Points on a hilly landscape, in no order, each with its height.
A ball rolls from a point to the lowest of its 2 nearest points, and stops where none of them is lower. Distance is the straight distance between rows; heights are no part of it.
j557 (h 39.8): [ 98 139 136 114  83 140 148 103 153  98 158 122 119 141 119  92 144 154
 131 130 143 147 103  96 128]
j475 (h 57.2): [126 114 153 162 208 111 117 108  65 167  62 147 129 127 118 160 117 112
 140 124  92 121 176 170 143]
j58 (h 43.4): [130 161 140 122 145 153 144 101 118 119 130 146 128 134 131  95 139 106
 158 129 150 158 109 105 126]
j711 (h 38.5): [ 76 164 123 100  66 109 142 135 142  70 145 102  99 167  64  80 114 130
 104 116 104 173  83  79 179]
j63 (h 62.0): [144 100 148 183 205 101 144 113 116 132 114 149 125 102 138 124  61 114
 125 141 158 110 183 156 153]
j540 (h 55.7): [117  86 136  97  60 140 136 112 175  89 182 123 139 140 161 146 141 171
  97 139 140 109 147 124 110]
j130 (h 76.1): [132 123 138 137 151 123 112 144  93 154  81 110 122 113 107 172 153 129
 129 128  73 139 167 166 132]
j341 (h 54.6): [127 137 150 165 138 126 153 123 143 140 109 121 145 119 118 134 114 159
 140 107 155 136  95 131 143]
j652 (h 75.1): [126 116 139 128 109 121 112 150 115 151 102  96 134 105 101 165 162 155
 112 118  71 146 145 162 116]
j336 (h 29.6): [150  70  95 124 120 129  90 155 132 138 107 123 148 150 148 187 132  93
  86 181  89  87 173 127 134]
j152 (h 43.6): [111 145 140 120 145 147 166 111 143 147 141 140 120 123 138  80 132 181
 165 104 206 123  51 117 132]
j251 (h 17.9): [105 107  93  63  43  93  93 197 148 120 143  91 100 154 137 142 158 196
  81  95  98 106 122 124  93]
j330 (h 81.0): [115 139 127 107 125 162 157 100 164 107 173 142 122 118 163  73 149 139
 155 136 189 126 112 113 107]
j940 (h 28.4): [130 101 145  99 109 145 129  82 131  82 156 136 123 142 146 175 131 106
 109 163  78 132 210 141 113]
j178 (h 27.6): [ 76 163  96  57 109 137 112 149  98 118 145 111  83 152 102  48 165 108
 148 136 110 162  56  86 133]
j249 (h 24.2): [137  76  79  96  64 116  77 156 144  82 126  95 138 184 126 173 131 104
  66 155 101 134 126  75 102]
j295 (h 54.8): [159 115  99 159 197 116 132 127 131 130 115 153 144 107 167  96 105  83
 139 158 199 110 135 120 122]
j699 (h 29.5): [153 124  97 167 177 130 112 130 120 140  91 128 160 137 135 128 113  82
 139 156 165 129 115 103 135]
j131 (h 22.7): [ 99 147  77 107  87 109  88 188 131 117 106  83  97 166  92  66 147 118
 106 135 125 148  51  71 167]
j395 (h 69.2): [105 189 151 114 133 140 162 116 106  95 141 127 128 143  76  70  89 124
 171 102 127 174  65  85 169]
j265 (h 37.8): [158 148 106 186 178 126 121 153 124 147  76 128 171 147 123 123  83 107
 145 128 169 123  59 102 166]
j741 (h 21.1): [136  77  65  73  62 123  75 180 137 103 137 100 152 185 144 165 135 123
  78 144  96 110 137  89  83]
j234 (h 72.5): [134 160 100  75  70 124 115 149 105 142 149 133  98 126 126 137 176 145
 154  96  64 104 159 160  56]
j808 (h 54.5): [117  90 148  70  68 148 144 108 159  98 197 128 129 135 164 170 136 162
 103 133 103 103 183 148  93]
j712 (h 28.8): [157  68  83 127  96 127  84 151 129 106  95 103 159 162 121 189 133  85
  74 173  84 110 158 108 129]
j156 (h 46.8): [132 172 142 115 146 141 125 118  88 144 105 139 123 135 109 120 150 109
 158 120  99 180 110 130 101]
j922 (h 60.3): [113  87 157 117 109 133 147 140 156 186 146 134 134  83 154 171 145 183
 122 129 126  77 170 170 122]
j56 (h 44.9): [131 115  91 119 163 138 108 137  89 169 131 151 138 131 163 164 141  87
 144 157  81  73 201 158 101]
j596 (h 36.6): [103 144 156 100  70 141 160  76 150  93 164 133 112 126 116 120 152 163
 130 110 110 159 144 132 108]
j544 (h 53.0): [143 140 131 189 158 114 124 142 110 140  63 101 157 130  89 167  90 116
 123 124 110 146 130 147 163]
j17 (h 80.0): [139 131 105 106 164 154 124  95 119 118 162 157 132 119 177 118 150  79
 155 157 144 123 174 123  89]
j499 (h 56.7): [111  95 145 108  76 138 136 127 169 126 160 115 140 121 147 151 149 181
  97 128 127  98 136 137 111]
j478 (h 80.7): [125 141 145 111 148 158 165  84 150 100 172 164 113 108 160  84 138 121
 168 132 184 134 140 128  98]
j576 (h 59.6): [139  86 131 163 235 105 120 114  80 176 126 173 118 103 178 106 102 119
 137 139 168  91 159 169 125]
j57 (h 57.6): [141 177 159 168 160 139 162 120 138 104 142 140 140 131 114 102  55 128
 155  93 173 153  84 117 169]
j560 (h 34.7): [ 88 144 108  87  69 142 139 107 162  58 175 111 101 177 129  71 115 132
 117 153 149 145  75  70 152]
j606 (h 17.3): [101 158 117  94 117 159 131 143 124 168 141 133 104 134 119  84 173 175
 171 101 132 132  70 133  95]
j304 (h 59.9): [118 104 154 148 216 115 117 104  60 180  99 175 109 116 142 150 122 123
 149 124 107  98 187 182 124]
j888 (h 31.9): [140 143 117 164 164 129 126 149 111 156  78 129 160 135 121 121 121 117
 142 124 160 135  58 109 145]
j871 (h 38.2): [123  84 127 155  47 106 131 135 181  78 124  85 147 147 104 163 102 160
  70 137 137 120 122 113 155]
j723 (h 3.6): [142 151 103 161  81 119 114 131 151  61 128  93 135 166  77 150  85  78
  97 134  91 158 126  80 177]
j289 (h 15.0): [111 130  82  76  82 155 107 144 141 109 162 127 126 166 161 113 160 127
 130 148 123 113 109  96  83]
j262 (h 45.1): [141 166 120 112 178 146 112 114  71 156 113 162 130 136 135 112 150  87
 173 114 118 161  96 129 100]
j929 (h 25.7): [ 75 152  85  74 103 117  99 175 113 111 130  99  79 151  97  58 153 120
 125 135 119 155  40  73 151]
j613 (h 51.4): [117 117 101 120 105 141 109 150 147 146 125 116 140 131 132 131 161 148
 126 136 130 110 105 116 111]
j364 (h 29.3): [118 137 169 110 147 142 153  85 127 157 162 172 111  76 144 132 140 179
 166  96 158 106 150 179  94]
j307 (h 45.9): [108 146 125 109  79 111 115 155 126 127 118  96 102 131  88 108 160 146
 104 108  95 166  91 105 136]
j921 (h 53.1): [132 114 105 128 113 147 114 118 155 112 134 121 143 134 151 124 150 108
 122 160 145 119 126 103 119]
j143 (h 12.4): [111 127  62  67  70 130  85 178 130 107 154 107 122 176 154 111 159 136
 111 128 102 112 102  95  83]
j188 (h 55.8): [150  93 121 123 112 135 146 114 202  60 167 129 140 125 164 114 106 114
  95 164 185 103 153 108 130]
j270 (h 24.1): [142 182 139 149 170 123 135  95  80 119  91 136 130 137  89 147 103  76
 146 123  77 184 141 137 142]
j558 (h 57.4): [137 140 131 142  91  90  93 153 119 111  80  70 113 136  69 153 134 117
  81 116  72 177 125 115 155]
j508 (h 59.0): [142  91 141 184 169 107 142 117 133 126 100 125 141 107 128 158  77 112
 117 152 150 103 180 145 164]
j539 (h 69.4): [148 104  79 105  99 115  97 196 113 181 110 117 135 131 146 175 149 131
 119 144  59  67 174 167 103]
j876 (h 13.6): [146 126 112 155  96 118 113 125 136  82 107 101 138 158  89 165 109  81
  97 155  92 151 139  97 157]
j138 (h 20.2): [147 132 116 124  77 119 102 115 130  58 114 108 124 172  94 151 122  79
  89 142  69 165 147  88 133]
j147 (h 41.4): [137 161 106 109 143 164 135  96 123 102 153 148 129 144 147  85 145  69
 161 152 142 151 113  84 109]
j873 (h 51.8): [152 111 137 170 102 122 143 112 176  55 137 101 139 134 110 171  70 104
  96 143 127 121 173 124 162]
j865 (h 43.8): [132 135 120 148 204 127 107 121  75 190  88 179 137 117 158 126 140 132
 161 109 147 114  88 165 106]
j635 (h 41.2): [160 113 137 207 178 115 143 135 160 105 129 125 137  99 129 129  37 113
 116 129 190 110 159 150 167]
j402 (h 64.8): [119 114 171 138 172 123 147 104 103 174 118 162 119  84 132 159 127 174
 147  97 127 117 156 185 122]
j407 (h 21.0): [155  95  47 116 105 131  63 189 116 152 100 106 157 150 138 152 163 101
 102 154  92 100 126 106 105]
j745 (h 39.9): [101 154 172 115 119 145 173  93 157 137 154 133 111 114 119 100 138 200
 166  96 181 140  84 129 129]
j358 (h 24.9): [148 167 150 186 157 140 132 123 152  86 152 113 157 130  98 146  44 103
 136 103 153 158 127 112 185]
j294 (h 32.3): [112 114  64  99  76 134 104 144 158  71 139 105 123 197 132  94 129 105
  94 160 149 128  64  54 143]
j424 (h 12.0): [153 158 134 128 156 105 101 177  71 166  64 119 115 130  87 111 158 131
 144  84 100 172  67 139 135]
j316 (h 52.6): [129 114 112  77  68 128 100 152 127 116 145 111 125 141 140 157 149 149
  98 120  68 125 159 141  84]
j348 (h 32.2): [153  64 107 136  65 113 116 133 180  64 130  91 152 170 124 175 102 120
  65 147 139 113 128  90 144]
j335 (h 16.7): [139 179 147 126 138 114 129 125  80 121  98 110 125 137  73 123 125  88
 137 105  69 198 128 122 145]
j252 (h 55.6): [149  80 122 171 189 108 134 138 135 162 107 143 149  82 171 112  90 127
 111 147 209  85 123 144 142]
j882 (h 68.0): [112 182 155 151 121 135 150 130 126 100 138 115 142 147  72  97  75 126
 146  93 124 171  75  98 188]
j880 (h 50.7): [143  95  89 150 185 130  88 150 100 175  83 128 159 133 139 166 134  77
 128 165 102  98 167 135 134]
j964 (h 41.9): [ 81 154 135 106  99 125 143 129 131 109 145 109 107 146  98  81 141 149
 139 119 125 160  68  90 144]
j581 (h 34.6): [119 138  73 117  89 129 100 146 140  87 124 109 120 183 106  81 122  82
 104 160 133 143  65  44 158]
j838 (h 32.4): [ 99 142  99  94  96 159 129 124 151  91 154 119 120 167 139  66 138 115
 141 169 158 132  64  65 141]
j375 (h 71.4): [101 172 157  73 103 131 137 131 102 132 153 125  78 126  78  91 171 156
 161  85  88 177 105 132 109]
j811 (h 43.0): [136 145 106 127 207 134 115 109  77 165 122 178 131 128 164 120 139  82
 170 130 145 125 117 135  93]
j935 (h 66.3): [128 160 135 166 111 128 146 131 140 114 123 107 149 147  86 115  94 123
 129 116 136 153  86 101 173]
j233 (h 30.3): [106 108  77 102  66 119  96 157 153  74 135  97 119 190 117 119 129 126
  73 150 121 141  80  64 139]
j60 (h 49.6): [142 139 153 160  92 137 147  90 165  47 157 104 130 149 110 152  83 100
  99 135 124 146 162 107 155]
j515 (h 64.4): [123 105 120 131 159 139 131 140 117 189 144 154 135  95 170 140 141 136
 153 124 151  72 151 152  91]
j484 (h 72.9): [134 152 104  93 119 132 115 144  95 169 139 137 122 114 137 145 167 133
 167 109  73 112 155 170  72]
j362 (h 50.5): [116 155 170 137 139 126 156 101 112 141 109 137 121 118 100 132 134 150
 151  97 117 167 108 147 129]
j915 (h 72.1): [131 172 112  72  63 116  96 167 103 139 148 109  71 122 112 119 186 145
 137  80  63 138 142 143  75]
j549 (h 79.2): [131 153  94 107 154 151 103 110  85 134 144 157 133 148 145 139 168  64
 159 150  87 141 165 119  88]
j237 (h 60.0): [108 142 143 142 141 124 137 150 124 179  91 125 134 123 107 102 137 203
 140  91 163 136  39 143 132]
j76 (h 51.0): [137 181 169 163 132 128 159  88 122  95 129 126 135 130  90 145  77  98
 137 112 101 177 157 132 152]
j217 (h 2.3): [151 166 121 112 138 122  91 164  63 153  90 101 102 137  95 117 169  93
 144  98  73 190 107 120 118]
j706 (h 23.3): [143 135 121 113  91 132 115  85 124  54 134 125 126 164 115 151 121  67
 103 156  73 172 162  89 117]
j271 (h 64.1): [150 124 141 174 194 105 158 111 134 124 124 150 135  89 152 106  77 118
 128 131 193 120 147 153 136]
j525 (h 35.9): [145 115 106 160 176 118 108 144 115 170  70 128 166 122 140 149 135 112
 125 143 143 111 109 126 133]
j750 (h 78.9): [130 153 120 109 154 147 112  98  86 119 140 148 123 136 131 156 155  72
 145 144  56 153 194 145  88]
j353 (h 47.3): [117 154 116 120 148 158 154 128 135 135 131 131 133 138 139  61 122 137
 179 130 195 129  52  91 144]
j220 (h 60.4): [109 150 140 161 121 126 156 141 162 134 115 106 141 140  99  96 110 175
 136 105 173 138  53 102 168]
j977 (h 58.0): [141 117 132 168 134 132 142 132 152 132 106 120 154 110 126 135 114 123
 126 137 168 120 122 124 145]
j20 (h 34.2): [153 139 141 207 163 125 141 133 153 105 125 118 156 120 113 144  43 126
 124 110 179 129 124 129 171]
j786 (h 40.5): [139 119 119 158 202 118 114 136  96 181  76 153 151 108 155 138 122 135
 141 130 155 108  98 143 126]
j778 (h 51.9): [130 129 112  93  79 121  87 164 118 125 132 100 109 142 124 144 174 140
 107 114  56 145 141 124  89]
j754 (h 36.7): [ 76 155 113 111  53 119 149 124 158  49 160 100 107 176  93  84 102 131
  98 135 135 157  83  74 180]
j109 (h 54.3): [147 101 116 134 109 132 126 104 174  86 147 120 148 134 156 126 126 102
 114 162 155 114 144 102 130]
j617 (h 14.0): [141  59 166 114  85 126 147 116 193  88 166 128 135 114 160 170 107 145
  79 161 149  91 183 145 148]
j214 (h 66.6): [119 105 116 122 125 125 138 149 117 200 147 152 136 105 166 163 137 136
 143 130 107  53 173 174 106]
j592 (h 49.1): [143 155 126 113  97  93  67 183  90 150  89  66  92 120  97 124 185 132
 111  88  71 167 112 116 140]
j127 (h 42.6): [134 102 103 102 140 134 105 124 102 146 150 155 126 146 175 165 134  72
 131 167  75  76 227 152 104]
j849 (h 23.0): [143  67 123 113  95 130 109 139 149 125 136 120 146 130 156 187 126 127
  82 170 106  88 182 141 134]
j224 (h 54.9): [136 191 184 145 157 132 174  88 115 107 145 157 127 123 112 106  75 139
 160  77 151 168  92 134 151]
j38 (h 41.8): [118  88 148 125  53 112 134 121 178  76 138  97 140 148 118 162 126 163
  67 130 116 126 138 117 142]
j192 (h 78.3): [125 134 138 133 164 130 115  92  85 117  99 135 123 137 113 171 148  79
 135 150  58 153 209 150 119]
j874 (h 31.1): [147 187 148 150 188 125 139  93  66 127  91 159 143 143 114 130  98  86
 164 102 113 172 104 141 146]
j783 (h 61.7): [118 130 158 140 203 114 123  84  61 170 125 191 102  97 154 142 121 135
 161 107 130 106 155 189 109]
j648 (h 70.0): [ 95 179 153 105 118 137 173  91 114 116 143 135 109 139  86  67 115 135
 172 106 132 173  62 105 150]
j409 (h 55.1): [151  99 150 179 133 114 143 114 161  95 116 111 143 115 114 166  76 106
 108 149 134 109 187 140 168]
j10 (h 61.8): [137 134 100 129 187 141 116 135 105 177 123 168 143 119 177 101 139 131
 173 127 187  99  78 124  99]
j987 (h 74.3): [125 119 127 104  99 121 108 170 112 170 119 107 125 106 123 163 165 163
 124 111  75 107 160 177  99]
j840 (h 50.8): [143 136 122 102  85 100  71 179  99 144 106  80  93 117 117 156 178 143
 104  97  62 142 151 133 109]
j26 (h 62.6): [130  98 122 129 186 124 133 126 112 191 163 169 116  82 190 110 124 133
 148 126 184  67 154 166  99]
j522 (h 43.5): [155 162 106 192 159 124 112 165 123 121  84 107 168 151  85 134  69  89
 130 112 134 146  70 101 171]
j633 (h 47.8): [114 139 134 113 148 141 131 118 112 173 123 152 136 109 133 136 158 156
 164 102 142 125 112 152  98]
j791 (h 18.3): [164 104 101 189 188 109 116 139 134 145  87 131 163 116 141 138  89  88
 115 158 175  93 135 116 160]
j386 (h 58.3): [117  89 135 109  78 140 141 154 161 156 157 121 140 104 153 164 147 172
 109 126 113  75 159 160 115]
j575 (h 62.2): [147 136 135 160 172 123 161 117 169 116 136 153 139  98 156  81  84 138
 135 123 219 117 114 136 129]
j839 (h 45.2): [130 109 173 156 172 118 149 115 129 182 115 168 134  74 147 135 123 197
 139  95 185 100  95 172 119]
j310 (h 48.3): [141 167 146 149 151 131 146  89 123 109 123 144 137 132 116 132 104  79
 143 132 121 161 150 121 131]
j737 (h 40.3): [106 168 145 119  70 107 140 122 125  78 130  98 105 149  73 100 114 117
 107 109  85 187  98  96 164]
j46 (h 57.7): [143  89 137 111 137 136 146 108 173  93 194 164 121  97 186 113 117 115
 108 172 169  99 190 148 110]
j875 (h 25.8): [140 126 141 106 101 147 126  72 123  61 154 133 127 162 142 150 129  78
 109 153  91 157 183 110 103]
j347 (h 17.8): [135 163 126 105 159 127 111 165  69 169  90 137 117 127 101  83 159 145
 161  88 110 170  40 131 130]
j269 (h 61.3): [136 108 124 135 209 125 123  97  85 183 159 187 110  88 188 104 117 111
 162 128 170  88 160 167  96]
j999 (h 37.2): [ 99 144 170 108  98 152 162  85 156 130 162 141 106 106 126 117 164 193
 158  97 149 145 111 136 109]
j627 (h 19.1): [140 152 129 151 159 111 111 157  93 166  70 109 141 127  93 130 139 139
 139 101 112 156  73 140 136]
j413 (h 60.1): [143 116  94 144 198 132 105 138 109 183 117 156 155 110 188 114 131 108
 151 143 185  86 112 127 105]
j81 (h 32.8): [108 124 168 105 113 147 154  88 143 145 162 146 116  88 132 156 152 176
 144 105 125 125 170 177 101]
j614 (h 45.0): [120 177 159 119 124 102 138 152  92 128 103 106 103 130  60  80 124 147
 144  79 104 187  61 115 169]
j884 (h 28.0): [120 103 139 166 122 128 155 141 191 133 124 103 151 107 141 104 117 184
 117 127 215  89  77 115 156]
j603 (h 71.8): [115 177 134  76  85 112 108 154  98 145 144 108  64 117  97 108 186 159
 147  73  72 167 123 135 100]
j514 (h 40.2): [134  84 119 124 162 131 107 118 111 140 138 157 116 143 159 165 135  74
 112 183  80  88 238 148 130]
j84 (h 55.5): [133 152 150 144  81 113 129 126 128  91 102  90 117 134  77 149 120 110
  98 124  68 183 137 122 144]
j481 (h 79.6): [138 142  86 108 177 155  98 111  95 136 148 159 141 140 170 130 156  50
 160 162 118 118 167 119  93]
j918 (h 50.2): [140 150 114 119 178 147 151 117 124 127 134 157 129 127 157  62 118 107
 170 137 207 124  71  96 130]
j368 (h 40.9): [119 111 154 134 143 137 158 124 157 179 136 151 136  82 148 123 146 202
 150 105 190  91  97 153 121]
j545 (h 58.2): [151  90 107 165 203 115 117 140 122 185 114 156 142 100 187 111 116 124
 135 140 204  78 116 137 125]
j110 (h 47.7): [137 113  90 134 187 129  98 154  88 197 107 148 147 132 152 162 147  95
 153 148 100  84 166 156 103]
j337 (h 52.3): [148 135 106 130 178 141 132 118 131 132 132 151 145 119 167  79 125  99
 160 150 199 123 108 106 114]
j213 (h 43.9): [105 158 143 125  97 125 146 136 139 133 120 106 116 138  90 102 144 153
 139 105 115 164  81 112 135]
j163 (h 38.9): [102 109 168 109 140 132 154 107 114 178 162 168  97  92 147 167 136 150
 146 124  98  84 220 192 118]
j902 (h 48.4): [148 156 130 206 151 125 120 150 129 121  89 102 163 134  81 164  66 113
 121 114 132 147 112 121 173]
j118 (h 28.6): [164  78  97 192 165 111 126 151 165 138 106 120 160 110 143 140  79  92
 103 170 184  73 143 118 168]
j538 (h 18.1): [140 102  58  87  86 127  71 185 119 129 127 113 153 161 152 155 151 108
  96 151  81 106 135 109  87]
j284 (h 49.7): [109 121 126 122 116 145 129 141 134 168 142 136 139 113 145 124 159 163
 145 114 143 104 110 141 102]
j826 (h 36.1): [140  66 139 137 155 125 118 129 140 134 140 155 114 133 162 155 115  89
  92 188 115  79 233 151 158]
j477 (h 52.7): [121 172 185 138 138 129 178  81 123 125 123 153 125 119  97 120 105 160
 151  82 132 175 100 141 140]
j661 (h 70.8): [ 99 171 167  92 118 144 163  98 118 135 145 142 103 128  90  89 156 163
 162  95 123 170  79 124 116]
j933 (h 39.5): [137 160 108 115 122 149 129 106 117  92 136 126 134 161 113  91 135  64
 144 149 122 162 111  72 135]
j547 (h 54.0): [131 102 126 161 194 118 111 122  96 168  90 142 137 129 131 159 120  99
 127 151 107 109 178 146 133]
j397 (h 42.3): [106 188 155 120 104 101 145 135 111  98 124 101 104 139  50  85 108 128
 128  95  82 192  95 106 173]
j766 (h 57.3): [119 153 157 148 143 130 156 120 135 140  97 136 136 124 117 108 112 169
 151  89 165 143  61 127 146]
j450 (h 30.6): [104 145  98  80  98 161 116 117 121  90 159 126 109 168 135  70 157 101
 141 154 131 151  79  67 127]
j194 (h 48.5): [124 157 149 116 131 130 131 123 105 150 115 123 117 120  92 132 163 145
 145 105  94 169 120 152 112]
j955 (h 8.1): [146 163  98  96 143 132  78 168  68 173 102 116 116 128 113 122 178 105
 152 104  83 164 119 139  93]
j957 (h 63.2): [126 133 166 148 187 122 139  86  94 159 116 175 115  83 139 133 117 155
 156 100 153 124 123 179 111]
j897 (h 37.3): [124 161  91 107 110 130 116 128 113  93 128 111 126 174  99  79 133  71
 125 157 101 168  80  62 144]
j944 (h 17.5): [118 131 112  90  91 160 126 118 141 115 171 140 127 142 160 119 163 140
 138 131 129 119 129 121  93]
j703 (h 65.2): [112  84 190 144 156 122 160 117 131 180 123 158 114  77 136 164 126 186
 129 113 133  97 179 187 145]
j186 (h 52.0): [144  74 150 176 197 103 148 132 122 181 113 156 125  76 161 120  84 157
 111 134 186  84 148 177 153]
j313 (h 6.8): [128  67 131  88  56 127 115 125 152  83 153 110 138 163 140 183 119 140
  70 147  98 125 175 119 109]
j486 (h 44.6): [106 109 149 134  53 122 157 106 194  74 162 102 126 148 117 138 118 175
  81 118 156 127 121 111 143]
j321 (h 16.1): [143  89 141 159 117 121 164 134 203 116 147 118 152  93 149 113 101 162
 109 136 204  95 125 126 148]
j917 (h 63.6): [119 137 138 179 101 117 153 135 173 107 120  98 154 132 102 118  94 151
 115 122 166 122  87 105 166]
j277 (h 18.0): [102 135  99 129  91  96 100 186 136 134 102  81 109 152  99  89 153 149
  98 127 135 149  54  82 157]
j967 (h 77.2): [125 118 149 144 160 117 126 111  87 140  79 125 127 125 100 179 141 114
 121 135  66 150 195 171 140]
j755 (h 57.5): [154  88 112 162 208 107 130 120 117 153 138 159 125  91 170 105  91  88
 125 163 183  93 171 149 121]
j548 (h 9.2): [144 172 136 112 126  99 101 159  79 128  88  93  99 133  72 107 150  88
 134 102  68 195 105 107 145]
j604 (h 36.0): [153  65 112 176 168 106 130 149 158 141 122 138 142  88 155 125  91  96
  95 185 180  77 163 133 154]
j507 (h 36.4): [152 166 143 159 195 125 135  98  86 133  89 163 142 129 145 124  97  98
 161 109 148 148 103 146 136]
j494 (h 47.6): [128 133 158 164  80 125 158 104 183  63 152 100 134 132 105 139  91 146
 104 122 141 139 134 119 164]
j82 (h 14.9): [112 124  80  81  56 124 101 184 135 123 143 104 111 156 140 118 169 169
 104 111 102 108 113 114  84]
j986 (h 60.5): [126  90 190 145 124 126 173  88 165 105 140 123 117  84 138 159 107 156
 104 142 134 111 207 167 153]
j510 (h 22.3): [116 137 128  84 119 164 154 100 146 139 189 159 117 102 174 105 161 153
 173 121 150  98 153 141  81]
j758 (h 29.4): [145  46 152 139 117 124 133 130 166 109 133 134 119 121 154 178 105 115
  80 188 123  77 216 151 168]
j727 (h 21.6): [151  97 108 148  98 122 105 128 144  95  92 103 148 150 101 177 115  81
  84 169  90 133 165 112 143]
j161 (h 47.5): [123 162 136 100  92  89  99 175 103 131 113  88  77 127  86 102 175 142
 115  92  85 183  98 101 138]
j563 (h 35.1): [106 133 177 108  92 148 167  71 156 112 165 138 116 100 123 141 152 174
 140 102 122 145 154 150 104]
j748 (h 45.8): [126 144 129 124 177 133 115 129  84 186 117 170 135 114 144 131 153 149
 171  92 142 110  94 168  92]
j672 (h 15.7): [140 119  76 127 101 116  74 187 124 150  92  88 138 139 113 120 175 134
  98 129 119 132  86 107 121]
j678 (h 19.7): [143 119  64 132 126 130  75 190 122 171  96  99 151 133 126 137 168 113
 117 145 112 108 109 112 111]
j700 (h 36.2): [108 107 142 144 132 137 149 137 168 161 131 129 145 106 154 103 142 196
 136 117 205  96  80 128 129]
j266 (h 14.8): [147 167 133 176 117 139 127 125 152  70 141  97 146 156  83 153  66  86
 118 123 126 153 129  89 181]
j509 (h 73.6): [117 130 123 112 128 129 121 154  96 184 124 134 123 110 128 168 165 148
 152 115  69 103 173 186  95]
j722 (h 46.0): [141 184 143 136 157 143 155  89 112  94 135 146 132 136 119 100  96  70
 163 121 137 166 129 104 140]
j298 (h 63.1): [117  96 199 155 154 121 176 101 146 147 131 140 115  73 133 157 110 178
 121 127 151 112 186 182 148]
j521 (h 40.8): [142 143 127 148 210 128 130  98  86 144 117 176 136 120 166 104 118  98
 159 123 167 127 115 134 103]
j474 (h 26.0): [123 126 149 104 160 145 150  97 139 147 181 176 112  77 169 103 142 153
 165 118 181 101 161 160  90]
j66 (h 27.5): [132  90  83 123  73 122  98 145 165  71 120 101 143 184 129 144 126 113
  79 154 124 128 111  77 126]
j246 (h 80.3): [130 156 116  90 148 160 132  89 134 114 189 170 118 122 178  86 157  99
 173 140 163 121 148 121  83]
j610 (h 20.9): [110 169 127  89 149 145 125 143  91 162 129 146 108 139 109  74 156 149
 179 103 126 156  50 120 114]
j910 (h 49.2): [140 102 160 171 189 111 146 115 121 164 102 161 133  75 159 128  91 168
 125 111 184  99 125 169 141]
j229 (h 19.9): [111 145 128  72  89 167 145 101 137 111 198 157 118 128 155 113 165 151
 162 112 122 112 148 134  74]
j952 (h 56.9): [144 138 132 177 192 108 115 124  82 151  55 133 145 133 104 164 108 111
 129 120 107 141 138 158 141]
j227 (h 15.1): [120  83 143 114  74 125 124 132 146 104 133 107 139 134 128 184 135 146
  82 150  84 114 173 145 124]
j94 (h 13.7): [ 86 152 110  92  78 147 133 151 143 155 163 120 102 128 129  95 180 201
 155  98 131 108  89 136  88]
j552 (h 35.2): [113  92 160 117 123 132 143 112 125 153 151 145 113 103 149 173 135 145
 119 144  85  92 227 183 125]
j704 (h 47.4): [108 174 150 120 127 113 162 144 104 134 101 117 117 137  72  70 103 158
 145  74 121 168  32 115 172]
j98 (h 61.4): [137 120 134 186 118 118 140 137 171 121 106  93 159 124 107 148  94 137
 105 136 159 114 111 116 169]
j951 (h 53.6): [134 154 154 154 111 125 143  98 120  95 106 103 134 137  81 156 108 100
 114 129  80 172 163 133 147]
j485 (h 56.8): [146  98 124 128 133 138 146 108 185  87 175 148 130 104 177  96 122 108
 122 168 190 109 166 125 109]
j473 (h 62.8): [106  93 172 127 128 126 148 130 131 191 124 139 123  85 135 181 139 196
 129 117 112  88 174 191 125]
j140 (h 1.8): [132  72 152 138  97 129 149 119 194 107 150 112 143 107 148 142 128 154
  95 148 167  93 144 131 141]
j464 (h 60.2): [143 156 142 159 147 135 154 118 167 102 138 126 140 122 132  97  85 130
 146 119 196 129  99 117 153]
j107 (h 13.5): [124  85 125  89  61 107  92 138 136  78 130  93 131 162 108 187 133 130
  65 132  81 147 160 120 102]
j767 (h 10.9): [117 134  95 122  84 102  78 199 132 153  98  77 107 131 107 114 181 159
  96 108 105 134  76 100 134]
j623 (h 25.9): [136 150 135 144 161 134 131 132  99 157  77 138 145 134 114 125 129 127
 147 107 133 152  78 129 134]
j739 (h 68.3): [131 103  97 105  91 131 125 169 126 189 137 132 145 117 167 167 147 138
 122 139  82  44 173 174  97]
j679 (h 62.3): [112 117 155 149 137 126 144 144 144 184  90 122 145 101 121 130 145 218
 132  84 168 112  60 151 135]
j607 (h 38.1): [ 86 161 155  86  73 149 165  85 149  83 169 125  92 148 109  96 147 150
 141 118 115 167 109  95 129]
j391 (h 41.5): [168  86 107 181 173 106 143 136 161 119 138 138 137 102 143 108  56  94
 104 165 188 103 176 147 146]
j169 (h 58.7): [136  89 170 118 129 126 160  85 170  93 165 151 110  87 159 134 115 128
 111 158 143 112 212 159 125]
j930 (h 21.3): [147  62 162 128  99 122 147 103 168  80 143 117 139 126 150 180 106 129
  85 171 120 103 200 153 151]
j62 (h 29.0): [ 93 170  97  70 108 149 114 126 101 110 157 129 100 166 113  72 162  95
 149 138  99 163  83  80 109]
j75 (h 31.0): [120  88 158 103 103 138 134 100 145 106 159 130 126 120 154 177 136 121
 104 160  87 109 216 161 122]
j881 (h 53.4): [118 113 125  78  64 138 126 134 136 124 170 127 123 132 150 161 155 160
 118 122  87 106 159 149  76]

Call two points neighbours if one is among the 2 nearest of the other. Go from one point of each pair to the other, from neighbour to neighbour, staying as low as possible. Name the highest point that can't be avoided.
j424 / j723 => j284
j140 / j723 => j475
j723 / j313 => j336
j767 / j217 => j271
j791 / j723 => j391
j767 / j538 => j407
j94 / j424 => j610
